Points on a hilly landscape, in no order, each with its height.
From any point a ball rolls to the lowest of the 2 points nearest to it. It stops when none of these is lower. Distance is the straight distance between rows; heights are no part of it.
<1903> height 364: [-22,16,-3,-5,-26,-66,18,6,12,-19,16,2,-19,-28,4,-7,16,21,21,14]
<252> height 258: [-14,5,13,-12,-28,45,6,-23,-43,-3,-24,13,-26,43,22,-4,12,-20,22,10]
<387> height 508: [-5,-13,23,15,31,49,6,27,30,39,-69,-8,-4,-19,1,43,13,4,17,1]
<1635> height 375: [-38,16,34,5,4,5,-7,-39,-20,-21,-36,-3,-10,-21,-1,28,24,37,-21,-19]
<860> height 264: [-33,-5,25,-26,17,2,-26,-2,-1,17,-70,-7,-29,-24,47,40,5,5,40,14]
<656> height 416: [-41,11,2,-48,-46,-57,27,-4,9,-8,21,-5,-40,14,-28,-14,-3,18,39,-3]
<1151> height 114: [-17,-4,2,3,-21,12,29,6,-19,-8,15,11,-11,13,1,-18,-14,7,16,9]
<144> height 209: [-40,30,-19,-32,-35,-33,-2,-32,1,2,-14,-29,-32,12,10,4,39,6,63,-36]
<111> height 176: [-13,3,19,56,32,37,-7,-18,8,3,-6,9,5,10,6,5,27,-4,6,-16]
<50> height 260: [-40,10,-16,-5,-26,-6,-6,-20,4,-18,15,-13,-8,2,23,9,20,-5,39,5]
<2197> height 438: [36,-15,42,-11,50,79,30,31,6,19,-61,-20,-44,17,9,20,11,-10,-5,32]
<1505> height 309: [24,-8,-15,4,-17,-33,-4,-9,-13,3,24,-2,12,-8,10,-9,-43,10,-5,0]
<1407> height 433: [-21,4,13,-3,-6,41,9,7,-22,9,-19,7,2,1,18,-30,18,8,4,-23]
<2019> height 248: [28,-42,-29,5,-3,-20,-37,-48,-31,-17,4,15,6,29,20,-22,-41,-28,-30,-12]
<992> height 238: [-57,28,10,-32,6,-27,-29,22,31,33,-10,4,14,-22,-8,12,33,6,37,-30]
<287> height 250: [-42,7,-26,-6,5,-38,9,3,-10,-15,2,-14,-6,-27,23,8,-3,0,-13,1]
<1690> height 387: [7,-10,25,25,33,54,8,13,-27,6,-37,28,-27,46,30,-30,26,-41,18,20]
<1905> height 188: [-15,15,8,20,14,8,31,-12,42,3,15,-43,-9,-19,-1,15,-3,18,-20,-2]
<1097> height 346: [15,-6,-14,-14,-41,-69,12,12,-5,-28,33,11,-15,-14,6,-17,-3,3,27,36]
<589> height 302: [-48,18,30,-24,12,-17,-28,1,19,2,-48,-14,-20,-22,22,56,17,11,17,12]
<570> height 622: [41,-24,-1,28,27,22,18,15,3,-4,-7,21,7,18,-14,-23,10,-20,-72,23]
<791> height 241: [51,4,10,-41,-41,-8,-2,6,-7,-15,47,14,2,14,10,-20,-8,-1,11,42]
<2111> height 463: [49,9,25,5,40,63,49,51,6,28,-57,-30,-42,-3,-9,36,8,-14,7,25]
<1175> height 287: [-45,28,1,-17,8,-18,-3,7,6,8,-21,-15,-10,-16,17,39,0,-2,-4,6]
<1384> height 275: [-8,-2,-33,-43,-11,-62,-51,-34,11,-31,46,-24,12,-39,-2,-19,18,15,24,-23]
<263> height 395: [-23,-11,-25,-20,-4,-50,-45,-3,-2,-6,32,7,35,-28,-25,-11,-5,12,33,-33]
<1131> height 646: [50,19,13,21,9,18,57,56,-9,3,-16,-8,-9,-5,-28,-1,-2,12,-18,28]
<269> height 257: [9,-2,-1,-2,-17,7,-8,-30,-54,-26,-19,31,-18,41,21,-10,17,-23,-33,18]
<1135> height 267: [-60,35,8,-51,1,-38,-40,0,34,12,-1,-7,-20,-8,3,18,45,-9,46,-11]
<1186> height 281: [14,-20,0,16,-9,-8,1,-8,-36,-36,-11,53,-5,34,-4,-10,1,-20,-37,32]
<1536> height 236: [-43,23,20,-38,-35,-23,15,-20,-8,20,-26,-15,-45,12,9,7,19,23,58,-26]
<2107> height 372: [29,-26,-57,-22,-62,-14,4,-41,-21,-37,-4,-28,-1,34,4,-41,-3,-2,34,-24]
<995> height 649: [8,17,27,31,-6,14,8,18,-25,-7,-10,24,-8,26,0,29,-3,-11,32,46]
<1321> height 308: [-5,-30,-26,-43,-15,-27,-17,1,34,-19,59,-21,4,-19,17,-34,-10,0,17,17]
<424> height 175: [-37,23,24,-54,-5,-10,11,18,-5,22,-40,-8,-34,-10,37,9,12,9,19,5]
<76> height 130: [-29,36,24,-24,-8,-7,17,13,23,30,17,-20,-26,16,3,18,3,-3,44,15]
<677> height 282: [19,-17,-16,-26,-12,-53,-18,-19,-21,-4,26,-2,15,-29,7,-35,-37,24,-14,-29]
<2260> height 398: [-58,-6,9,-13,10,12,1,16,41,3,7,-13,8,-28,-18,13,13,26,14,-15]
<2244> height 406: [-21,12,8,6,-12,-12,-10,-38,-45,-31,-29,16,0,-1,0,13,12,24,-37,-11]
<2225> height 477: [-7,-1,26,0,16,44,26,57,20,30,-48,1,-7,-14,-11,18,6,-2,26,16]
<1849> height 374: [28,32,30,13,23,35,45,25,-48,6,-17,-7,-42,38,18,11,-15,-17,26,33]
<608> height 549: [-19,31,-22,-42,-9,-71,-9,-27,9,10,35,-19,-7,-8,-2,2,-30,5,-10,-17]
<1011> height 575: [-10,6,28,8,23,31,-27,12,12,11,-38,7,29,-25,-3,18,35,12,-18,-10]
<444> height 125: [-19,31,-8,-33,-28,-9,30,11,-27,13,-9,-16,-36,24,26,-13,1,-18,63,11]
<1714> height 397: [-39,-18,-20,-51,-24,-42,-6,7,21,-10,31,6,0,2,-20,-16,-28,5,28,-3]
<553> height 461: [-32,3,-3,-36,6,-26,3,28,51,-2,7,-12,14,-29,-25,31,-3,9,-26,29]
<1453> height 303: [18,-15,-15,27,20,20,35,14,-11,2,21,-17,-16,27,10,-9,-52,-24,-11,23]
<46> height 381: [40,-7,7,7,5,35,10,28,-29,0,12,36,1,30,13,-51,9,-28,-1,24]
<686> height 602: [4,-9,34,27,25,49,16,13,-3,21,-66,21,-10,15,-22,20,10,0,-46,0]
<350> height 286: [-30,42,7,-47,-28,-32,-31,-21,10,10,8,-11,-7,2,11,30,31,-7,34,-3]
<810> height 316: [-6,-8,1,4,-54,-4,-15,-18,-18,-34,5,26,5,20,-15,5,11,5,25,18]
<668> height 300: [12,-35,-3,8,-36,-8,-16,-24,-38,-46,6,43,-1,27,-6,-15,5,0,-6,19]
<611> height 97: [-6,37,-1,-31,-20,-29,27,8,-4,15,31,-16,-36,20,11,-14,-11,-7,47,21]
<1868> height 86: [8,-12,6,55,25,45,7,5,26,24,-16,-1,21,-8,-12,-2,29,2,-13,-35]
<1901> height 269: [31,-69,-19,21,31,-27,-40,-17,-29,-16,2,28,11,18,20,-28,-43,-35,-35,-10]
<2101> height 219: [32,6,-18,-38,-52,-19,-20,-23,-8,-24,30,4,3,12,23,-12,10,-9,10,24]
<100> height 327: [-20,1,-4,-39,-26,-5,15,-19,19,-9,53,-21,-20,13,0,-16,-22,9,10,9]
<1019> height 384: [-43,24,-9,-28,-13,-72,-7,-14,22,-10,26,-11,-19,-19,-20,-2,21,28,21,-17]
<746> height 271: [52,-37,-3,38,29,15,-24,-23,14,5,27,19,14,27,-2,-18,-24,-33,-31,1]
<660> height 333: [15,-19,-12,-42,-33,-69,-21,-4,2,-21,36,2,3,-22,2,-13,-23,11,12,12]
<687> height 285: [51,-79,8,-1,4,-18,-29,-15,-29,-23,7,11,-11,17,16,-36,-69,-20,-23,-4]
<632> height 429: [-15,35,-13,10,-27,-40,-10,7,-15,21,7,19,8,-1,6,5,10,-4,52,-15]
<301> height 292: [13,-36,-20,-32,-4,-38,-47,-19,21,-22,60,-9,19,-32,14,-9,-4,3,26,-6]
<1143> height 414: [16,-11,43,7,48,75,22,18,-14,14,-45,12,-36,38,12,-7,9,-29,-10,26]
<628> height 220: [-23,13,-17,-37,4,-28,-37,-4,-5,-14,21,-4,38,-36,3,-8,0,21,-33,-22]
<1907> height 317: [73,-4,-1,16,14,19,28,27,-7,20,4,-4,10,25,-42,24,-38,-23,-30,34]
<1056> height 620: [3,-9,44,24,0,40,30,7,-16,-7,-36,37,-7,33,-30,11,2,7,-31,23]
<1919> height 418: [-24,-32,-9,20,-2,16,-6,26,11,-11,21,20,20,-13,-1,-20,7,1,24,10]
<1957> height 690: [43,14,3,58,23,32,52,38,14,40,-29,-21,-5,-6,-5,8,25,-12,-1,-5]
<880> height 428: [26,7,-10,11,7,13,-3,12,40,4,-2,-12,41,-31,-22,38,23,1,-56,3]
<1217> height 263: [-29,22,9,-69,-56,-1,5,-14,-8,11,-26,-8,-27,26,2,-2,26,9,57,-5]
<306> height 455: [7,0,15,8,13,48,35,46,12,24,-9,-7,5,1,-29,1,-11,-3,18,9]
<105> height 638: [61,-3,-13,15,20,7,56,63,5,-4,12,-15,-2,-11,-20,-12,-28,-1,-26,32]
<1706> height 394: [10,12,-11,-11,20,-1,55,53,36,24,27,-35,-21,3,-33,8,-37,-11,22,19]
<1997> height 717: [27,29,-1,35,13,11,43,54,-21,14,-1,0,1,6,4,-4,-13,-10,33,14]
<239> height 436: [14,26,1,8,5,10,13,32,34,38,-7,-13,29,-24,-28,21,7,8,-3,-6]
<1992> height 311: [31,-55,3,16,-20,-11,-1,-9,-33,-27,11,37,-10,22,-17,-39,-48,-2,-7,6]
<381> height 338: [-5,-39,-9,-27,-20,-2,5,-20,5,-17,54,-18,-8,0,-4,-32,-39,26,14,-6]
<1776> height 502: [-29,23,10,-23,13,34,-31,-40,-12,1,-13,-25,-1,4,37,20,26,0,-9,-19]
<37> height 403: [5,-6,-17,15,9,22,-2,29,42,29,-16,-13,45,-33,-49,25,10,6,-11,-35]
<1518> height 200: [-11,20,5,-7,2,8,-17,6,17,15,14,4,29,3,-5,33,-8,-8,2,8]
<1782> height 339: [-35,8,46,-11,12,5,-18,-16,-5,-10,-50,-4,-19,-28,31,37,27,32,5,-8]
<1807> height 537: [-23,39,-23,-22,1,-28,-2,-33,-9,2,19,-38,-5,-11,19,2,-13,16,-11,-32]
<173> height 631: [52,-26,1,32,20,12,37,36,-8,-18,3,15,-2,5,-13,-18,-20,-16,-39,33]
<2175> height 181: [28,-23,-18,47,33,35,-4,11,13,28,-6,11,32,2,-21,-20,2,-16,-36,-27]
<960> height 232: [-30,34,-25,-26,-14,-24,-14,-59,-18,-28,6,-44,-13,-11,17,1,39,11,18,-36]
<308> height 326: [35,-59,-9,19,12,-29,-29,15,5,-9,9,13,37,-26,-10,7,-61,-5,-9,2]
<493> height 555: [-13,-19,35,14,38,44,-29,2,3,-1,-61,32,9,-1,-8,19,44,7,-28,-13]
<1017> height 304: [-24,36,-4,-61,-47,-49,-16,-25,16,-19,1,-17,-34,12,7,23,39,1,33,17]
<1411> height 415: [-57,-14,0,-8,1,32,9,0,12,-12,0,-20,-1,-13,4,-7,-4,15,-4,-15]
<256> height 378: [-65,10,13,-64,-26,-1,-15,-11,1,1,-7,1,0,5,-16,14,19,15,27,-17]
<841> height 252: [-23,-1,-30,-45,0,-26,-39,-37,-18,-34,29,-18,20,-30,-6,-11,18,18,-6,-31]
<271> height 185: [-11,19,-46,-23,-44,-39,1,-35,-7,-16,-3,-44,-19,26,18,-12,16,-5,53,-26]
<241> height 609: [19,-12,15,21,24,33,-1,-9,11,9,-11,26,18,3,-17,-24,23,3,-74,-13]
<399> height 332: [0,18,-12,14,-13,-60,7,9,-15,1,20,3,8,-11,7,11,-30,7,18,8]
<899> height 290: [-8,-22,-22,30,38,17,-19,-27,-1,-17,2,8,21,9,4,-5,-10,-20,-63,-19]
<461> height 273: [19,-12,14,35,-1,2,-14,-38,-16,-13,8,25,9,16,-16,-5,5,13,-43,-9]
<1772> height 389: [-51,-6,-19,-56,-37,-14,-14,-13,12,-16,21,-7,-3,5,-14,-12,14,5,33,-10]
<255> height 320: [-29,14,10,43,12,-8,23,14,15,18,-41,-19,-13,-37,-1,29,9,9,14,-12]
<445> height 529: [-48,1,-41,-22,-2,-7,-47,-32,-17,-37,5,-19,11,-8,13,19,27,-6,22,-21]
<1844> height 129: [-41,20,10,-52,-25,-3,8,20,-25,4,-37,4,-6,-10,12,-9,12,13,2,-6]
<1948> height 407: [-10,-3,-24,-42,-50,-58,7,-30,6,-25,30,-22,-31,3,-14,-23,3,18,33,-8]
<453> height 496: [34,0,-5,29,27,46,47,36,24,27,-57,-37,-26,-19,6,45,16,-18,-10,21]
<783> height 341: [-51,-2,-6,10,37,6,-29,-8,-1,-18,-15,-6,31,-34,-31,20,14,21,5,-38]
<1383> height 368: [12,-40,-25,-14,-41,-41,-31,-41,-13,-53,19,0,5,-11,3,-23,16,19,12,-7]
<230> height 435: [-10,12,18,12,-1,9,-4,-7,-36,-4,-43,33,6,13,-4,19,6,0,-42,-7]
<1254> height 405: [-47,-25,-26,-11,-4,-19,-4,24,21,-10,22,7,18,-24,-16,-14,-14,6,28,0]
<1716> height 358: [7,25,5,-1,5,20,28,19,-41,-5,-18,-9,-36,23,48,5,-5,-24,10,35]
<483> height 249: [-31,27,17,6,0,1,-17,4,-3,35,-25,5,17,-13,-10,11,9,16,35,-33]
<101> height 377: [-3,-15,-15,16,-6,-26,-41,-16,-18,-15,16,21,37,-18,-10,-2,-10,10,11,-24]
<75> height 245: [-36,25,21,-15,4,-26,19,52,18,23,-36,11,-23,-26,-4,7,17,16,33,-3]
<2050> height 658: [62,12,18,39,25,38,54,47,-16,24,-39,9,-8,15,-37,11,11,-10,-23,19]
<1946> height 390: [-7,22,7,8,10,10,32,30,14,20,-6,-14,-6,-14,24,-2,9,0,17,20]
<1104> height 348: [17,-60,-11,-16,-17,3,-16,-35,-12,-27,33,0,-8,12,3,-49,-33,14,-3,-23]
<210> height 163: [-11,20,14,-25,-23,-1,0,18,6,12,21,5,5,12,-3,12,3,-7,30,21]
<523> height 239: [50,-32,-24,32,15,23,-10,6,24,32,-3,1,40,-11,-48,7,-17,-8,-41,-30]
<1530> height 360: [-6,26,-9,6,-1,-38,25,24,11,18,21,-9,-9,-19,18,-7,-11,-4,15,9]
<688> height 460: [8,1,11,40,31,43,50,37,3,16,-49,-15,-40,-5,20,19,-3,-15,-5,13]
<520> height 344: [23,-16,30,60,36,22,6,2,21,9,-16,39,-7,35,-11,-13,45,-25,-40,18]
<2172> height 481: [-7,17,14,-16,-3,37,-10,-36,-18,2,-7,-4,-19,21,49,-9,30,-5,-27,-3]
<2214> height 427: [-7,1,13,34,31,42,32,24,5,8,-26,-3,-21,-2,37,-11,21,-9,0,9]
<563> height 404: [10,1,9,11,9,42,21,17,-22,20,-3,21,6,22,11,-38,1,-10,-23,-1]
<361> height 301: [-42,10,5,28,15,10,-32,-16,-23,2,-22,16,25,-2,-15,20,19,9,22,-43]
<1531> height 259: [52,-11,16,-18,-10,-1,-4,12,-1,2,39,23,16,8,-8,-33,-33,3,-5,27]
<99> height 345: [58,-48,-15,32,11,-18,-10,14,26,6,0,-2,31,-29,-33,24,-53,6,-28,-9]
<875> height 434: [-51,19,27,-61,-13,-25,-4,26,45,21,5,12,-19,6,-28,11,14,4,21,12]
<1160> height 559: [-15,25,-11,-27,10,-39,-4,6,18,29,25,-9,13,-7,-13,7,-37,3,-7,-6]
<796> height 147: [-33,10,-2,-14,13,-11,25,-2,51,9,45,-35,-16,-10,-19,6,-24,13,1,1]
<2003> height 343: [42,-7,-7,40,3,0,10,41,4,12,13,26,25,-15,-12,-29,-6,6,10,12]
<120> height 328: [21,-1,-2,30,8,21,-13,-18,-20,-9,6,21,-5,41,34,-25,24,-38,-4,11]
<636> height 334: [28,-33,-1,7,-8,-28,-38,-26,10,-31,43,1,19,-37,4,-25,2,29,-21,-5]
<602> height 251: [-20,10,-3,56,21,-1,4,-7,3,1,-15,-9,9,-23,-2,44,-5,8,-5,-15]
<299> height 410: [-14,0,-36,-13,-31,-54,-27,-3,-13,-3,7,15,21,-13,2,-13,6,-1,47,-18]
<871> height 235: [-19,0,-20,5,8,3,-27,-25,1,2,22,-1,26,7,-8,29,-33,-8,-2,-12]
<579> height 376: [25,-2,-12,15,2,-18,-4,30,14,27,17,11,32,-25,-28,-14,-25,12,-6,-18]
<707> height 342: [3,-9,10,-37,-40,-13,-41,-9,-4,-7,33,29,30,5,-26,3,-15,17,15,10]
<2187> height 319: [-8,15,-2,15,4,6,31,-1,-8,-7,17,-24,-20,15,29,14,-30,-20,-13,30]
<343> height 445: [-56,19,18,-48,7,-12,-9,29,52,15,-8,-9,-6,-17,-19,42,13,-2,2,15]
<1741> height 297: [45,-62,4,16,14,1,-5,7,-7,-6,24,16,6,12,-6,-37,-58,-14,-24,1]
<1697> height 225: [-24,1,4,31,-2,18,-13,-20,-1,-10,-1,0,-4,-2,19,18,31,4,24,-7]
<2240> height 187: [-8,11,-16,32,6,-14,15,7,-14,-1,-14,4,3,-25,27,-3,0,4,-28,-3]
<1547> height 519: [-48,27,-12,-35,17,10,-48,-42,-14,-24,-5,-28,3,-22,33,18,49,2,15,-20]
<1584> height 262: [-4,-7,-7,57,7,-3,16,1,-32,-10,-15,31,-1,-3,26,-31,16,-2,-14,-8]
<435> height 357: [32,2,26,26,3,35,-6,4,-29,10,-13,45,-5,48,12,-22,19,-33,10,19]
<659> height 337: [82,-13,-2,28,20,1,22,26,8,2,40,-13,6,15,-25,7,-55,-19,2,33]
<2129> height 380: [1,43,-9,-14,21,-33,47,42,30,31,22,-29,-25,-6,-2,-4,-28,-9,4,9]
<1301> height 71: [-32,0,20,13,1,36,49,5,-4,-7,-2,-14,-31,6,9,-10,-14,16,22,6]
<2109> height 280: [-20,4,7,-8,-34,29,12,-18,-10,-15,-2,-4,-23,32,22,3,23,-6,57,9]
<903> height 190: [26,-2,-24,-32,-50,8,-13,-33,-38,-27,2,10,2,33,27,-26,21,-15,-7,7]
<793> height 310: [27,-16,-9,43,2,-9,11,16,-23,-8,16,29,6,-1,17,-52,-7,-8,12,1]
<639> height 237: [37,-30,-17,42,51,11,-19,-2,10,21,1,23,24,30,-18,-33,-7,-36,-61,-16]
<1961> height 371: [46,-17,-3,36,14,-19,-28,-15,7,6,7,8,40,-26,-41,19,-44,15,-46,-23]
<1605> height 184: [13,16,-32,9,-19,-4,16,-11,-33,-9,15,-16,-21,27,40,-26,-15,-25,34,1]
<2139> height 462: [38,1,8,23,8,33,12,28,20,18,-31,8,20,-22,-25,24,24,-4,-48,13]
<157> height 186: [-34,31,17,-18,-2,-25,2,36,19,45,-11,12,13,-20,-25,6,6,21,30,-24]
<1027> height 340: [-17,29,-8,-17,-6,11,17,-4,-17,-3,9,-22,-29,5,56,0,-1,-21,-2,24]
<236> height 226: [-3,3,-16,-19,-33,28,-7,-44,-46,-23,-28,4,-18,51,30,-15,28,-21,-7,0]
<794> height 535: [-31,-6,-45,-16,-21,-21,-48,-50,-26,-57,8,-11,16,6,4,27,-3,-17,25,0]
<543> height 222: [-18,15,24,-27,0,19,3,-5,-25,19,-55,-6,-35,-1,46,26,5,0,17,18]
<734> height 359: [-40,23,23,-37,-9,-9,-29,-22,3,-5,3,-5,10,-21,-30,18,17,37,3,-23]
<375> height 709: [15,31,4,37,5,13,-25,-42,-21,16,10,12,8,25,21,3,12,-12,-14,-18]
<159> height 353: [16,-35,-19,9,-6,-32,-45,-52,-22,-56,29,5,18,-27,2,-20,20,25,-16,-16]
<300> height 706: [24,13,-17,57,21,9,50,43,11,29,0,-11,-6,-16,2,-11,-7,-2,7,1]
<829> height 230: [24,-6,-6,49,8,-3,-10,-12,1,-1,2,13,15,6,-11,18,-24,-9,-41,5]
<1743> height 696: [4,29,21,23,18,43,-35,-23,-22,34,-30,12,11,22,28,7,20,-13,-6,-25]
<71> height 400: [32,2,-8,10,21,1,-33,-7,24,8,8,-4,51,-29,-39,34,-5,8,-48,-17]
<1828> height 314: [-22,21,-23,-58,-40,-58,-20,-18,22,-19,28,-11,-15,12,3,20,5,-6,11,26]
<96> height 437: [-12,-25,7,17,10,40,13,43,26,1,-1,4,25,-10,-25,-1,7,4,4,7]
<433> height 659: [-14,16,38,21,-8,21,13,22,1,16,-34,18,-21,9,4,43,-3,2,51,30]
<2228> height 336: [-6,16,18,-9,-17,-24,-14,-24,18,-1,33,0,20,-19,-31,3,9,36,16,-11]
<1813> height 283: [18,-30,-19,23,16,-6,12,10,10,-6,25,-17,5,-1,0,9,-54,-13,-17,17]
<1046> height 240: [-18,0,8,18,26,37,27,4,33,5,-22,-31,-6,-16,4,29,3,3,-34,-1]
<1286> height 312: [46,-76,1,24,18,4,-24,-2,18,-13,11,16,24,-9,-25,-19,-50,-2,-27,-21]
<464> height 305: [49,1,35,18,4,31,35,8,10,3,22,10,-7,7,-13,-16,9,11,-25,26]
<219> height 323: [16,-14,-19,18,13,-7,22,22,48,17,48,-37,9,-31,-12,-4,-23,12,4,3]
<480> height 475: [-14,4,9,-6,-4,-13,24,30,30,-4,10,-7,6,-29,-11,4,4,19,-21,22]
<779> height 347: [26,-6,-13,26,11,4,18,11,33,1,37,-14,14,-31,12,-21,-1,10,-25,0]
<348> height 653: [8,12,41,13,22,43,-4,-17,-13,10,-50,11,-33,14,33,24,14,-10,-13,18]
<971> height 425: [-49,21,13,-58,-27,-29,6,2,38,9,24,-3,-46,16,-13,-10,25,5,40,-1]
<296> height 536: [-19,-25,42,14,39,51,-10,-1,16,11,-73,8,-13,-19,4,30,20,14,0,-14]
<1838> height 579: [1,-9,15,40,39,42,-5,1,1,17,-57,27,21,15,-26,12,33,-21,-53,-19]
<1414> height 307: [28,-31,-22,8,6,-2,35,37,33,10,22,-24,15,-24,-33,9,-46,1,-12,11]
<368> height 356: [33,-29,3,2,-23,-11,-45,-24,-6,-16,30,36,33,2,-15,-12,-17,12,-2,-3]
<314> height 255: [7,-14,-20,-26,18,-44,-38,-8,-5,-3,15,-9,35,-49,-6,-13,-29,22,-32,-35]
<1025> height 146: [21,10,-9,64,18,-4,14,8,0,17,-25,10,23,-10,-20,39,-11,-5,-33,-9]
<1996> height 322: [-6,-5,-31,-57,-41,-62,-30,-33,-3,-38,31,-7,2,-6,10,3,-7,-2,1,6]
<1902> height 289: [-12,-22,-10,20,25,40,7,-3,14,-17,-6,-9,11,-1,0,3,1,-4,-49,0]
<123> height 457: [-11,9,-12,-17,-11,32,-16,-29,-26,2,2,-2,5,20,31,-39,20,0,-3,-35]
<465> height 315: [26,-2,3,4,-16,-40,-27,-30,24,-1,54,0,19,-26,-5,-6,-8,25,9,-5]
<2118> height 567: [20,-14,-12,-29,8,-35,0,8,27,21,27,-25,11,-18,-14,-1,-57,11,-23,-9]
<1851> height 630: [24,-1,28,16,2,22,16,5,-19,-9,0,31,-5,35,-25,17,-20,-8,-33,40]
<456> height 143: [5,18,18,-14,-17,8,28,31,-30,3,15,12,-9,14,-6,-13,-8,1,43,31]
<1630> height 277: [71,-9,24,21,5,17,14,27,-10,-12,35,28,10,18,-18,-38,-8,4,-5,33]
<1094> height 298: [30,-17,-15,29,6,13,-11,-28,-11,-2,38,15,2,33,20,-34,-15,-24,-3,5]
<2269> height 208: [-17,33,-45,-46,-36,-51,-21,-57,-13,-36,-11,-52,-9,7,-1,0,41,1,32,-35]
<630> height 361: [-1,-40,-36,-24,-40,1,3,-35,-26,-37,9,-5,-9,28,8,-44,-15,1,13,-20]
<1665> height 399: [-40,2,-28,-59,-32,-75,-23,-38,25,-43,31,-16,-19,-5,-29,-5,17,21,23,-17]
<1002> height 177: [-29,13,-13,-43,-11,2,-13,4,-27,0,0,1,19,-15,18,-17,3,13,-18,-20]
<1514> height 640: [17,25,34,9,3,25,8,6,-24,5,-23,14,-5,23,11,25,-3,-15,-13,32]
<1119> height 113: [-24,9,10,-7,2,6,55,14,16,8,26,-30,-33,-4,-7,-5,-21,20,20,10]
<1889> height 318: [-2,-11,-6,-36,-9,-21,19,21,28,-12,54,-18,-9,-10,8,-24,-30,2,8,36]
<629> height 329: [-14,8,2,-34,-40,-7,-35,-34,-9,-28,15,22,23,10,-8,9,24,13,24,3]
<2077> height 279: [44,-6,-14,33,15,26,10,7,3,18,-9,1,21,22,-20,19,-29,-31,-58,13]
<165> height 522: [-28,46,-9,-5,21,2,-15,-29,4,17,6,-38,-1,0,35,22,3,0,-17,-21]
<324> height 335: [40,3,39,33,22,48,44,12,15,-1,-18,-8,-23,-1,-10,6,25,4,-37,22]
<321> height 157: [-1,21,-32,-10,-44,-8,6,-18,-31,4,-5,-14,-17,33,28,-20,9,-21,62,-9]
<821> height 261: [-7,-39,-27,13,18,-2,-26,-21,-10,-18,17,6,22,1,-2,6,-44,-11,-29,-14]
<1887> height 373: [-41,-5,-10,1,24,9,-14,18,34,16,-6,-20,33,-35,-43,23,7,17,-10,-28]
<1071> height 306: [-28,7,37,9,14,-8,17,24,19,23,-61,-6,-23,-33,9,28,16,30,33,-4]
<2216> height 223: [16,-8,-37,-18,-15,8,-30,-42,-45,-12,13,5,5,35,25,-27,-16,-31,-13,-11]
<2207> height 411: [0,9,-5,19,8,13,3,38,13,40,-9,14,41,-17,-11,-14,1,2,6,-29]
<257> height 355: [33,-35,-2,23,14,-7,-16,-8,13,-16,35,7,15,-17,23,-37,-5,7,-37,-7]
<1700> height 313: [25,-9,36,58,16,28,12,-20,7,-3,-2,25,-5,26,-14,-2,15,3,-31,5]
<283> height 682: [-8,11,11,13,8,33,-21,-31,-39,13,-51,28,-18,47,31,-3,27,-28,-5,-16]
<933> height 726: [37,29,4,16,40,25,47,79,1,30,-13,-15,-6,-4,-4,6,6,-18,22,27]
<844> height 668: [14,4,50,20,27,29,-12,-19,-30,14,-65,36,-30,40,37,-3,35,-22,-27,5]
<2253> height 672: [61,1,-15,66,23,26,41,25,0,32,-32,3,8,6,-34,15,12,-22,-34,-5]
<721> height 594: [0,2,9,4,13,25,-16,7,11,6,-13,15,38,-20,-20,-3,17,19,-48,-24]

For each start below, name the point where the ball stops.
<553> => <157>
<2139> => <903>
<1131> => <465>
<1851> => <465>
<433> => <465>

Call two points neighbours if one is among the 2 nearest of the other. Go from one point of each pair to the other, from neighbour to neighbour, staying as low as possible. Name the highest point that can't be avoided.
<636>, <611> => <257>
<1844>, <2240> => <589>
<1813>, <611> => <1027>
<611>, <1301> => <210>
<1868>, <903> => <2109>
<157>, <1025> => <255>
